Points, in no order, along strands that fork and pass close to each other.
Points whose rows are less than 104 apart are linked; no others are. Some points are linked to none.
k619: [ -2   4 -32 -28   7   5 -20  16  18  24  17   8  27  17  -2   0 -11   1
  14   9  12  20   2 -26  24  21 -40 -12  41  -7 -54 -11  70  20  -4  -9
 -25 -22  33  33  11]
k254: [  2   2 -19   2  24  -1 -52  -3  44 -47 -33   6   3 -10  -9  -1  22   3
  13  17 -11  14  37   7 -38  -7  -1  -9  21   5  16 -57  -3 -37  17  33
   1 -29   5   9  28]
k239: [  9   2  11  24   9 -22  10  18 -27 -65  -4  23 -16  -8 -20 -27 -27   5
 -32 -43 -11 -20  -8 -52 -34   9  -5  25  -8  15  15  29 -42  -4   1 -10
   5  -3  -9 -15  -7]
k666: [-16 -10 -11 -20  20 -13 -25  13  28 -19   2  50  14  23  -9 -22 -12   7
  17 -50  -6  14   3 -22   3  -2 -28 -19  62  19   2 -13  32 -18 -16 -10
   2 -12 -13  13   2]
k760: [ 16  40  -4 -23  37 -10  22  -5 -18  19  72  -4  13 -34  19   9   9  -1
  -6  11   4  21 -16   1  20  15 -16  36  -6  -7 -24  16  13  35 -21  11
  -1  47  24   7  -4]
k951: [ -9   7  -3  -7   0   2 -41  18  27 -12   3  -4  -3   1   1   9  26   5
  26   7  -9   2  23  23  -9 -14 -27  -6  24 -14   1 -27   5  -5  -4  53
  18 -13  31 -12  -5]
k90: [ 19  33   8  20  -1   3  28  -8 -37  12  -5 -20 -14 -38  -9   2  15  -9
 -36  31   9  -7  11   1  -2  20  38  17 -35   7 -30  14 -16  19  24  -8
  -8  32   9 -14  -4]
k158: [ -2   3  24  16  30 -26 -17 -32  17 -51 -35   9  -9  -9  15   5  15  -2
  -2   7  -5 -21  10   0 -44  -6  27  14 -33   2  46   2 -50  -8   0  -5
  13   5 -26   3  -3]
k580: [  7 -12  18  32 -13   7   5 -12  -3  10 -35 -35 -17 -22   8  23   8  -6
 -20  29   7  -6 -11  37 -15  11  28 -24 -34 -15  10  11 -17  -6  13  10
  12  11 -26 -11   5]
k17: [ 15  13   6  22   4  -9  22  -9  13  31 -20 -20 -18 -51 -15  11  24  -7
 -23  20  24  14  21  20  -7  24  11 -36  14  -9  -9  18  -4  -8  34  19
  -8  24  12 -41  28]
k270: [  1  44  10 -18  25 -14  24 -24  10  21  41  -5   8 -16   9  -3  31 -16
   9  10   4  -2  14  36   4 -18  19  13   1   3  29 -11  -4  16  -9  22
   5  35  23  -3   7]
k779: [-19 -28   8  -4 -34  -8  26  -5   8  65  14  16   3  36 -10 -12 -14   4
  12 -41  14   5 -21  14  45  13  -3 -31  28  10 -19  39  17  14  -7 -18
  -5  33 -15 -18 -14]
k194: [ 16 -12 -28 -34  52  -7 -12  -6  11  -8  22   3  48  19  32  10 -40   9
   5   8 -12  48 -31   2  13   8 -23  19  32   0  -9   5  28   5 -31 -21
 -14   5 -10  18  48]
k582: [ -1 -21  -6 -11 -12  26  30   9 -20  41  36 -10  -4  24  23  19 -30   1
  10   0 -16  14 -54  25  35 -10 -12   7 -28  -5   2  11   0  17 -33   0
  23  12 -43  17 -25]
k589: [ -1 -22  25  19 -70   4 -15  34 -30 -11 -31  -2 -31  11 -10 -16  -3   0
   4 -23   6 -36   2 -17  -7   6 -29  -2  -2  -7 -27  47  -3   3   6   9
 -10  -9  20 -33 -22]
k617: [ 15 -35   5  39 -35   6 -19  35 -33 -26 -26 -21 -14  -1   0   1 -19  14
 -24  -9 -23  -1 -25 -20 -14   7 -37   0 -21 -17 -28  29 -20 -15   1   5
  13  -7 -27 -10  -7]
k962: [ 10  -9   9  14  -9  15   7  22  17   8  26 -15  -6 -31  24  18  -9  10
   3 -13 -16  36 -29  23  13  -1 -34 -17   9 -21   7  12   1   4 -27  51
  43  25 -20 -34 -11]
k252: [-16 -45  21   2  -2  -6 -16   7   1 -36 -23  18  -9  29   4  -5 -24  11
   0 -28 -21 -17 -12 -18 -21 -25  -2   8 -11   3  37   9 -30  -7  -5 -12
  13 -27 -40  15 -17]
k410: [ -5  26  21 -11  28 -29   7 -40 -11  18  22   3  -3 -24  27  25  36  -9
  15  22  12 -15  17  20  -3 -11  10  32 -20 -15  19  19 -12  25 -14   0
   8  45  31 -26  -4]
k555: [-26 -52  15  -1 -17 -13   7   0  10  34 -17  27  14  51   4   8 -26  17
   8 -42   5  -1 -11  -4  20   4 -21 -28  28   3  -8  43   4  19  -4 -28
  -4   1  -6 -30  -2]
k665: [-14   7   1  -9 -13   6  34   7 -13 -29   6  21 -19  13 -27 -39 -18   1
  -9 -23  -7 -22 -15 -26  -6  -4  38   6 -19  36  32  -8 -28 -18   9 -38
  -4 -16 -36  22 -27]
k379: [-16 -18   6  -9 -23  14 -16   7   6  29   4   1  16  37   8  10  18   5
  20 -17  15  -7   7  15  38 -19 -26 -22  24 -12 -13  -2  27   8  -3   8
  -4  -2  20 -13 -14]
k423: [ 22   9 -22   8  42  17   0   2  -1 -27  17  -6  18 -23   2   6 -24  16
 -16   8 -18  49 -29 -15  -4  27   1  14  -1   0 -22  -8  12 -26 -12  -9
   3   7 -36  13  17]
k871: [ -7  22  -7  11 -26  25  35  13 -11  -1  17 -28 -22 -24 -25 -21  13 -17
 -11  13   4 -13  -8  18   8  -7  35 -12 -31   7  27 -33 -15 -15   5   7
   9  -1 -26  10 -40]
k119: [-11  22  24  17 -31 -18  19  15   3 -37  -8  -1 -39 -14 -19 -26   7 -24
   6 -31   4 -56  26  12 -31 -27  21 -18  -9  11  50   7 -42  -2  11  20
   6  -4  15 -36 -29]
k995: [  3  16 -14  28 -43  34   4  36 -38  -6  29 -42 -22 -31  11   4 -12  -4
   0   3  -5  -8 -21  17  17 -11 -25  14 -37 -19 -14  -6 -11   8 -22  33
  28  10  -5  -8 -44]
k284: [ -6  17  -1 -29  26 -20 -14  24  19 -14  44  39   3  14   8  -9   0   4
  30 -29 -19  -3   7  -2  -3 -22 -42   7  44   2  14   4  16  28 -32  33
  17   1  35  -1   4]
k125: [  7   7  -8 -22  30  -4  13  28 -22   4  60   5  10  -6  23  -2 -22   7
   5 -18 -13  13 -23 -16  10   3 -32  29   8  -6 -14  19  16  24 -33   4
   5  19  15   5   0]
k937: [-18 -50   2   8 -42  19 -10  -2  -3   0 -46  -8  -8  34 -10  -3 -21  -5
  -9   5  -1 -13 -20  -2   9   6  31 -18 -30   8  -1  -1  -5 -23  17 -36
   0 -33 -54  38 -11]
k441: [-17 -17  30  16   5 -16 -10   1 -13 -44 -22  11 -19   1  10  -1 -11  -7
   1 -12 -13 -30  -2   2 -43 -22  17  24 -33  -2  48  -2 -54  -5  -5   6
  25  -9 -30  19 -15]
k775: [ -3 -13   9 -24 -16  -5  49  -7 -32  56  16  -2   8  28   0   4 -15  -6
  -6   2   6  -7  -5 -13  40  15  14   1   0  10  -7  25   5  26   7 -38
 -23  17  17  -7  -4]
k726: [-17 -27  37  22 -64   2 -16  21 -14   3 -39  -5 -35  17  -7  -9   7  -7
   6 -17   7 -49  -1   9  -7 -16  -5 -20 -14  -1   4  27 -22   0   5   5
   1  -8  -4 -19 -24]
k112: [-18 -37  -1   0 -30  15 -10   0   4  21 -14   5 -11  26  -2   7  -9  -6
  14 -11   1  -3 -28  16  16 -12  17 -28 -27   7  14  -1  -2 -16  -4  -9
  21 -20 -53  25 -40]
k639: [ 23  -8 -30  18   8  26 -48  21  19 -46 -23 -22   7 -29 -10   6   3   9
 -21  16  -8  44  -8 -18 -19  23 -17 -17  20  -9 -26 -27  18 -47  10  22
  -6 -32 -22  15  27]
k140: [ -6 -34  -6  -5 -24  33  -2  19 -11  38  18 -10   5  19  22  21 -22  10
  16  -3 -11  23 -48  14  43  -3 -39  -2   2 -14 -25  20  24   8 -35   3
  13   7 -25   2 -21]
k337: [ 19  16  -6   9  -5   8  17  -1 -27  30  21 -33   0 -34  -4  15  14  -6
 -21  43  19  12   6  17  21  24  16  11 -23  -9 -30   2   4   7  15   5
  -9  31  14 -13   4]
k561: [ -4   5   4 -22  31  -7  12 -31  -8  14  28  -3  21  11  27  10   2  -8
  18  31  -2   6 -21  33  12 -20  31  31 -32  -7  32 -14 -13  14 -17 -10
  10  23 -27  29  -5]
k890: [  6  -3   4  19  10 -14 -41  16  -9 -56 -16  -2  -4 -13   6   6   1  12
  -4  -3 -15 -12  14 -25 -40 -13 -25  31 -12 -11 -14  11 -28 -12   2  28
   3 -12  29  -2  11]
k208: [ 14  21  13  23   0 -12  -3 -16   7   5 -32 -16 -13 -33 -14   7  35  -9
 -15  30  22 -14  32  18 -18   4  16 -20  -6  -5  -2   7 -15 -11  35  26
  -9  -6  29 -30  27]
k325: [  7  -9 -21   1   6  24 -31  -2 -31 -32 -19 -14  21   5  14  19  -5  19
  -9  32  -8   6   8 -31 -14 -12  -4  45 -27  -8 -42 -15   3  -5   0 -24
 -14 -27  10  25  28]
k331: [ -8  33   9 -18  21 -26  15 -16  -3 -19  15  20 -14  -4  -6 -11  17  -1
  16 -16   2 -36  35  -6 -30 -27  16  36  -3  13  36 -21 -26  12  11   8
  -2   9  40  -8  -8]
k31: [ 11  19 -20  -8   5  24  40  -5   8   6  22 -14   4 -17 -29 -18  -8  -8
 -21  12   0  31 -18 -12  23  31  35 -20  -5  21   8 -31   7 -31   9 -14
 -12   3 -37  39  -8]
k854: [-12   8  -8 -20 -16  28  10  16  -8  20  51 -13  -6   7  13  -2   7 -11
  13   0  -5   6 -12  27  24 -33 -16  11  -7  -9  18 -17   1  17 -28  31
  19   0   7  11 -35]
k804: [-11 -18  10  -6 -42  -4   4   8  -4  58  -8  12  18  25 -14 -10  -2  -3
   8 -24  34 -14  20 -11  36  20 -13 -32  44  10 -63  21  55  18  21  -8
 -24   9  30 -21 -12]
k550: [  9  28 -20 -25  30  22  19 -22  -9   6  42 -20  26  -5  24   8   7  -7
   8  30 -11  39 -24  30  22  -3  16  34 -25  -5   5 -26   7  -4 -26   3
  14  31 -32  43   2]
k620: [ 21   1 -25   4  31  16  32  -2  28  -6  13  -1  26  -8 -19 -10 -28   4
 -24 -13 -19  61 -39 -18  12  49  12 -20  15  26 -11 -15  15 -34  -2 -15
  -8   1 -57  24  18]
k282: [  7  15 -31 -33   6  12 -27  34 -12  -3  25   5  20  14  -9  -8 -26   8
   7   5  -8  16  -6 -49   3  11 -43  18  27   1 -58 -21  48  -3 -14 -14
 -21 -30  31  45   9]
k574: [ -2  -2   7  -8  35 -12  14 -38  -8  -6   3  15  21  14  19   5 -17   2
   2  11  -5   8 -13   1  -4  -9  29  33 -21  11  22   1 -20  10 -12 -34
   1   7 -22  27   8]
k190: [  2 -18  17   8  12 -22  12 -22 -19  -3 -16  15   8  18  23  12 -23  11
  -3  -1  -2 -16 -10  -9 -12   6  14  26 -14   9  11  31 -31  19   9 -36
  -4   7 -11 -14  11]
k680: [  9  -7   7  18  30 -20 -19  12 -28 -60 -10  22  -1  -9   6   2 -23  19
 -14 -26 -12  -4  -5 -50 -36   6 -26  27   1   2  -8  26 -22  -5  -9  -2
  10  -1  -1 -17  19]
k563: [-15 -31  13  -7 -53  11   3   4 -24  54  -8   7   6  33 -24 -13 -22   9
   0 -23  24  -2  -7 -16  36  19   2 -25  19  13 -51  38  30   4   9 -32
 -23  10  -7  -9 -18]
k135: [  5 -28   6  13  -2   0  18  -8 -29  45   1 -12 -12   2  32  35 -19   5
   1   9  -3   0 -47  44   9   0  10   8 -53 -18  13  17 -18  19  -8   3
  37  24 -36   4 -16]
k841: [ 15  16  -6 -28  58 -36 -11 -39   6   0  13  21  32  -4  39  25  -6   5
   7   8   5  18   3  -6  -6   8 -12  23  21  -7  -7  24  14  38 -10 -25
 -12  28  28  -5  43]
k268: [-21 -34  -1  -5  -4   9 -13  14   7 -19 -10  23   2  48  -1 -19 -31  10
  12 -33 -18  -4 -20 -27  -1 -24 -14   5   5  17   8   1  -1 -22 -22 -25
   9 -31 -37  22 -20]
k497: [  6  53  -8  -9  31 -14  21 -37  12   7  17 -10   1 -47 -13  -2  50 -14
   1  37  13   0  32  19 -10   4  39   7 -16   8  19 -26  -5 -10  12  12
  -9  22  19   9  14]
k475: [ -6   4  19  17 -30   3   9  14  -8  -9   1 -12 -27  -8  -3  -5   8  -8
   8  -8  -1 -33   4  16  -7 -21  -8  -4 -15  -4  20   7 -24   3   4  21
  10   2  12 -18 -29]
k427: [  3   9  10  16  44 -31 -26 -35   7 -46 -33  20  -2 -12  17  20  24   9
   8   9   8 -26  26  -3 -42  -7   4  29 -16 -14  23  19 -35   5  -6 -10
  -3   9  20 -15  27]
k987: [ 20  -5 -11 -11  44 -16  13 -29  -2  11  19  -2  40   3  44  29 -22   7
   6   9   3  41 -20   7  21  24  -8  24  -1 -12 -21  27  13  22 -21 -21
 -11  28  -4  -1  33]
k813: [  5 -21 -16  -3  -7  30 -27  18 -30 -12   9 -24  21  25  21  23 -21  19
  10  19 -17   6 -14  -9   2 -28 -33  46 -14 -24 -26  -5   6  -1 -25  -7
   5 -15   6  21   0]
k106: [  9 -43  16  28 -33   9   7   1 -18  40 -38 -32 -20   0  16  36 -11  -1
  -9  24   1 -14 -33  44   3   6  16 -11 -52 -19   2  12 -24  10   7  -4
  31  10 -39  -2 -10]
k622: [ -7   1 -10 -13   6 -15  19 -22  35  61   1   0  15   8 -12  10  17  -7
  -7  16  22  16  20  22  33  13   4 -51  38  -6   0  -4  31  11  20 -14
 -19   6  14 -11  31]
k606: [  7 -26 -32 -27  26  17 -14 -15  32   2   8  -8  41  19  20  17 -20  11
   6   8   1  54 -30  15  31  18  -5 -14  23 -10 -13 -11  34  -5 -13 -22
 -13 -13 -22  16  41]
k329: [ 12 -21  17  54 -23   2 -18  11 -30 -29 -55 -28 -10  -6  14   9 -18  15
 -39  15  -7   3 -21 -16 -21  20  -7   8 -49 -13 -34  34 -24   4  14  -5
   9   3 -38   5  17]
k815: [-10  12  25  14 -40 -15  -9  -2  16  23 -56 -19 -23   6 -19  -2  41 -22
   6  20  13 -40  46  35 -13 -16   8 -28  -2  -5  -2   4   0 -14  35  25
 -15 -22  43 -32   7]
k44: [  8  21 -10 -27  47 -14 -13  -8  -7 -12  27   6  19  -6  28  18   1   1
  18  27   7   4  11 -14 -13  -8 -14  41  16  -2 -14  -2   7  18 -10 -13
 -11  12  43  11  26]
k861: [ 18  -3 -14  28  16  -3 -52  19   9 -60 -26  -5   8 -32   1  14  -4   9
 -10   8  -9  22   7 -31 -43  15 -34   1   5 -11 -24   0 -12 -36   3  42
   2 -24   4  -1  29]
k414: [ 16 -17  16  42  -1 -13   0 -34  -3 -15 -55 -19 -10 -18   6  17   1   8
 -31  24   4  -4  -7  -6 -21  20  33   0 -46  -2   1  31 -31  -1  17 -11
   2   5 -40  -6  17]
k314: [-11  13  12 -11  -5   4   0 -21  12  11  -2 -12  -3  15   0   6  37 -12
  17  30   4 -28  34  33 -12 -34  23  15 -13 -11  26 -45  -3  -3  10   8
   3 -18  29  13  -5]
k907: [ -2 -13   1  17 -13  18 -49  -3  31 -36 -52 -27  -8 -10  -2   6  21 -11
   1  29  -5   7  22  18 -33 -12  -4 -17 -10 -12  13 -38 -18 -38  25  35
   5 -39   5  16  19]
k593: [ -6  16 -14   2  -5 -15 -22  27  11 -29 -12  29  -6  -4 -40 -24   0   7
   2 -29   9 -12  16 -50 -15  14 -18  -7  33  22 -21  -9  32 -14  16  12
 -15 -36  25  -1  -2]
k64: [ 10  31 -35 -30  29  -8 -24 -32   6  -4   2   3  28  -2   8   9  12   0
  10  50  13   5  28 -14 -13   3   8  20  10   9 -18 -33  24   9  10 -12
 -37  -9  45  39  38]
k86: [  3 -39   2   5 -16  14 -11   2   8  26  14  -9   0   6  22  30  -7  13
  17   2  -8  27 -26  27  21  -1 -32 -21   5 -28  -2  17   6   8 -23  20
  26   5 -17 -21  -3]
k992: [ -5  29  -4  -6  32  -2 -11 -47  29  -5 -15  -4   7 -15   0  12  43 -11
  12  45   5   3  40  32 -21 -25  41   5  -7  -4  30 -43  -8 -14   7   5
  -7  -1   9  12  30]
k893: [-14   3  33  11  -9 -21 -10   2  24 -19 -32  21 -25  16 -20 -15  24  -7
  11 -26   4 -47  42  12 -21 -28  10 -20   6   8  40  -7 -28 -13  13  24
  -4 -25  34 -32 -12]
k583: [ -2 -27  -1 -11   2   7   0  17 -39   6  26   4  24  27  23  15 -26  11
   7  -3 -11   7 -22 -25  10 -18 -30  34  -2 -17 -18  15   6  16 -21 -16
   2  -5  20   5  -1]
k975: [ 13  29 -40 -17 -12  15 -15  42 -30 -20  24  -2  -5  -2 -32 -27 -19   5
   7   8  -4  -4  11 -55 -11  13 -26  32   3  10 -54 -19  39  -4  -4   4
 -28 -37  45  40  -9]
k434: [ -5  -2  28  -7 -31 -11  11  -3 -11   3 -33  17 -22  39 -15 -17  10 -14
   4 -21   4 -64  37 -26   1 -12  23   1   5  12  10  11  -5   8  29 -23
 -20 -18  38 -15 -20]
k141: [-18 -19  -1 -26  15   4   6 -10  24 -17  -4  35  18  48  -7 -22 -23   3
  18 -30 -14  -1  -7 -31   3  -8  16  -9  19  31  28 -12  -1 -18   1 -48
 -12 -23 -29  36   3]
k330: [ 18   7  17  30  -2 -15  39  -4   2  24 -19  -3 -25 -46 -17  -9   5  -4
 -35  -2   8   5   4   5 -20  32  37 -30  -4   3   7  28 -21  -5  25   6
  -2  33 -13 -38  21]
k568: [-14 -49  -9  -9 -10   7   3 -20  27  29 -22   6   3  34   5   9 -21  -2
   8  -3   2  25 -29  33  33   5  12 -36   1  -3  12  -4  20 -15  -7 -24
   6 -17 -60  16  -1]
k343: [ 17  23 -15 -38  43  10   4 -15  28  12  50  -3  38 -17  32  17  13   0
   9  29 -12  56 -19  29  31  10   3   6  18 -13   5 -18  33   7 -13  21
   6  28  -9  21  20]
k351: [ -6  22  14 -32 -19 -17  14 -10 -18  -9 -12  18 -12  31  -8 -15   9 -15
  20  -3  -4 -58  43 -20 -23 -17  22  34   1  11  18 -26  -5   5  22 -19
 -23 -19  65   0 -11]
k138: [ -6 -30  -9   7 -16  19 -18 -10   5 -13 -37  -9   4  20 -16  -7  -4   4
 -16   7  -3  -4   1 -22  -2   8   6 -18   5   7  -9 -10  -4 -17  21 -35
 -20 -36 -20  13   6]
k504: [  1 -24  14  24 -54   6 -10  40 -33 -12 -20  -1 -22   2 -17 -18 -30   9
 -16 -39  -6  -6 -16 -32  -4  12 -34  -9  -1  -1 -30  41 -10 -16  -9  -5
  -3  -1 -19 -22 -24]
k749: [ -6   9  10 -13  -7  -4  40   6 -11  24  21  14   0  11 -14 -14 -11   1
  -5 -19   5  -6   4 -26  15  12   8 -10  16  21   0  18   6  10  13 -33
 -22   9  22  -6 -10]
k944: [ -3  15 -12   4 -27  33  12  24  -8  17  47 -24 -23 -30  12  -6   4  -5
   4 -13  -1  14 -28  28  21  -8 -28 -13  -9 -14  13  -3  -6  13 -29  48
  38  16 -20 -15 -41]
k567: [-12  -3  11  10 -23  -6  20  26 -21 -46  -1  19 -30   2 -25 -40 -22  -1
 -10 -51 -12 -36 -11 -47 -27 -12  15   8  -8  25  35  15 -42  -1  -3 -26
   2 -13 -20  -3 -29]
k123: [  3  27   4   6  43 -23  -8 -51 -19  -9 -14  11   1 -14  25  14  32   1
   5  29   1 -18  23  -8 -10  -5  13  42 -32 -11  16  16 -22  18 -10 -31
  -2  20  17 -10  10]
k55: [ 22  43  -7  -7  13   8  12 -15 -19  32  48 -20  13 -46   9  14  23  -5
  -9  42  14  11   2   7  25  18  -1  35 -18 -12 -33  -3  12  32  -3  12
  -4  37  42   4   7]
k954: [-14  11   6  -3 -35   6  46  12 -17   8   6  -7 -33  -4 -35 -36  -7 -23
  -7 -16   3 -43  -2   5  10 -15  49 -10 -21  24  45 -10 -26 -10   8 -23
   6   3 -27   5 -49]
k235: [ 18  46   7  32   7 -19  31   4 -36  -8  12   1 -26 -69 -15 -13  13  -8
 -22   2  10  -8   0  -6 -14  29   7  11 -16   2 -13  31 -22  30  10  12
   3  48  16 -46  -3]
k480: [-11   1  -6 -41  36 -14 -15  21  28  -3  32  48  23  34  23  -8 -12  11
  22 -44 -15  20  -5   6  23 -14 -43 -13  70  10  16   1  27   7 -43  14
  12   2   2  12   5]
k994: [  8  10   0  19  21  12 -13   3 -15 -33  -3 -15   3 -23  11  17  -4  11
 -13  14 -13  15 -22  -2 -17  -5  -3  26 -37 -13  -5  -9 -12 -15 -20   5
  19   3 -31  13  -3]
k918: [  1   8  -3  35 -25  18  -1  30 -35 -34  10 -26 -25 -19   5   5 -18  11
 -17   1 -13  -2 -29   8 -12  -8 -14  30 -55 -17  -1  -2 -25   2 -19  14
  33   7 -27   8 -41]
k830: [-14  29  -5 -25 -16  32  -5   2  16  10  34 -11 -13  17   1 -16  37  -8
  28   5 -10  -4  30  38   9 -44   8   1  -8   0  34 -52   8  -3 -11  22
  11  -7  11  26 -31]
k334: [  1 -36 -19   0   0  17 -14 -17  45  16 -21  -7  30  25  16  22  -2   6
  10   1   2  40 -15  34  25  13   1 -40  29 -18  -2 -15  22 -10  -6  -5
   3 -16 -35  -9  22]
k386: [ -7   9  -7  -7   8  -3 -17  32   8 -44   8  38  -9   2 -26 -33 -18   5
   6 -55  -5   1  -3 -43 -20  -2 -32  -1  38  19   6  -1   9 -20 -19   8
   1 -21   2  -1 -12]
k389: [ -6  18  -8 -10   0  -1  11  -3  51  68  20  -9  14 -16  -1  -9  38 -19
   5  10   3  28  10  51  40   4  -3 -50  37  -1   5 -12  42  -1   0  27
  15  10  11  -2  13]
k48: [  2  36 -18  -2  16  25  33  -8   3 -17  28 -16 -13 -22 -22 -28  -4  -9
 -15   8  -6  20 -14  10  -4   1  54   2 -25  17  33 -45 -19 -26   3  -1
   9  13 -49  39 -32]
k802: [-16 -53  18   4  -4 -14  19  -1 -11  19  -2  15  -1  45  20  22 -40  18
  12 -20  -6 -13 -35   5   6   0  -3   4  -5 -10  15  47 -26  24 -21 -31
   9   9 -17 -22  -2]
k147: [  9 -24   1  -4 -19   5  41 -21  -9  70 -14 -13  11  25   0  13 -15  -2
 -16  19  19   1  -9   1  35  26  37 -22  -2  10 -16  21  -5  20  16 -43
 -23  13  -1 -16  24]
k207: [-16 -21   0  13 -15  -3 -25  10  -3 -20 -37  15   2  17 -19  -9  -4   3
 -14 -22   4  -4  15 -43  -3  10 -21 -14  20  13 -24   9  14 -10  20 -15
 -23 -38   6  -2   9]
k834: [ 11  11 -17 -20  10  25  -1   2  40  38  42 -20  14 -20   9   8  18  -9
   2  15  -7  42  -6  31  28  18 -15 -26  33 -17 -10 -16  47   1 -13  38
  15   9   1   1  16]
k128: [  2   0  -4  -7  19 -29 -32   2  17 -13 -21  28  14  25   8  15   7   8
  27  -1  -3 -13  29 -11 -19 -12 -25  11  30 -10  -3 -18   6  17  14   4
 -14 -26  53 -11  29]
k933: [  8 -33  -6   1  -7  -8   1 -18  15  38 -21  -6  16  12  12  25  -2   5
 -15  11  15   5   8  11  11  18   5 -25  24 -10 -13  17  10  27  24 -31
 -21  -4  20 -26  38]
k91: [-15  -4  -8 -14 -13   5 -20  24  13  39  11   8  12  11 -17  -8  -5  -1
  13 -14  22  -2  16 -13  37  19 -43 -23  49  -6 -64  11  71  23  15  15
 -17  -2  34   1 -11]
k850: [-15   7  -6   8 -43  15 -12  32   8 -16  -4   4 -13 -17 -33 -32  13  -3
   6 -40  23  -4  23  -2   6  -6 -22 -36  19  12 -19  -5  29 -22   6  47
  -2  -2   3 -20 -38]
k914: [ 21  52  11  26  14 -19  53  -6 -11   1  13   6 -27 -71 -31 -20  12 -17
 -33 -10  24   4  16  -4 -17  36  33 -16   2  22  13  23 -14  11  19  17
  -1  43  -5 -43   0]
k940: [  8   8  -6  14  10   5   9  18   5 -33  12   3 -13 -35 -28 -22  -2   0
 -17 -16  -9  12  -6 -16 -14   9   8 -10   7   4  20 -12 -17 -15   8  14
   5   2 -18  -8  -7]
k495: [ 22  14 -36  -9  15  16 -20 -28 -17  -7 -18 -17  33  -3   1   7   8   1
 -10  52  11   9  20 -33  -8  10  19  35 -18  12 -42 -32  13   4  23 -32
 -38 -15  31  39  35]
k624: [ 18  14 -23   4  32   7 -25  -8  32 -24 -14  -4   6 -40 -13   7  18   7
 -12  27  -3  37  16   3 -18  16   7  -7  15   1  -4 -37   5 -32  13  24
  -2 -16   0   9  32]
k798: [-19   5  25  18 -22 -25 -26  -3  41  14 -62   7 -16  26 -21 -15  41 -20
  12 -12  14 -42  55  26  -4 -26   2 -36  14  -7  11 -19   9 -25  30  29
  -1 -38  31 -26  -6]
k288: [ -8  13   7 -15  23 -17  -4   5   4 -33  38  33  -9   1   7 -13   5   6
  23 -26  -7  -8  10  -8 -20 -27 -17  20  20  11  37  -7 -15  13 -24  16
  14  14  25 -12 -10]
k395: [-18 -10  27  -5 -27 -11  31   4  -1  26  -9  17 -10  31 -21 -26   2   0
   1 -23   7 -38  12  -9  12 -13  16 -16  11  17  10   5   7   4  14 -31
 -12  -7   6 -11 -17]
k375: [ -9  20  -1 -11  28  -6  14 -34  19 -22   0  15   3   7 -15 -20  12  -4
   5   6  -7 -14  25  -6 -25 -16  59   1  -6  27  52 -52 -19 -16  12 -22
 -11  -4 -22  32  -4]
k526: [ -8  28  13 -15 -18 -30  32   1  15  58   7   9 -13   5 -26 -21  33 -24
  -1  -9  18 -39  41  13  13  -8   8 -27  16   6   4  -2  26  17  26   9
 -11   1  59 -25   2]
k249: [  3 -17  12  14   1   8 -37   6  29 -16 -25 -25  -2 -15  16  29  19   1
  -2  21   0  14   7  35 -14 -10 -18 -24   8 -23  11 -10  -7 -19   4  34
  18 -15   0 -18  12]

A fork is a point with three links, a tip a point with one. Leave the first point through the second and follow the links. Name the first fork or tip that comes.
k329 / k414: k944
k343 / k550: k975
k270 / k410: k141
k871 / k954: k951

Name the points in between on the shortest way along the links from the first point to the second, in order.
k325 / k568: k495 > k64 > k44 > k841 > k987 > k194 > k606 > k334
k760 / k386: k125 > k583 > k813 > k325 > k495 > k64 > k44 > k841 > k987 > k194 > k606 > k334 > k568 > k112 > k937 > k138 > k207 > k593
k563 / k351: k779 > k555 > k802 > k190 > k574 > k561 > k550 > k343 > k834 > k389 > k622 > k933 > k147 > k775 > k749 > k395 > k434
k141 / k48: k268 > k252 > k441 > k158 > k427 > k123 > k410 > k270 > k497 > k992 > k314 > k830 > k854 > k944 > k995 > k918 > k994 > k423 > k620 > k31
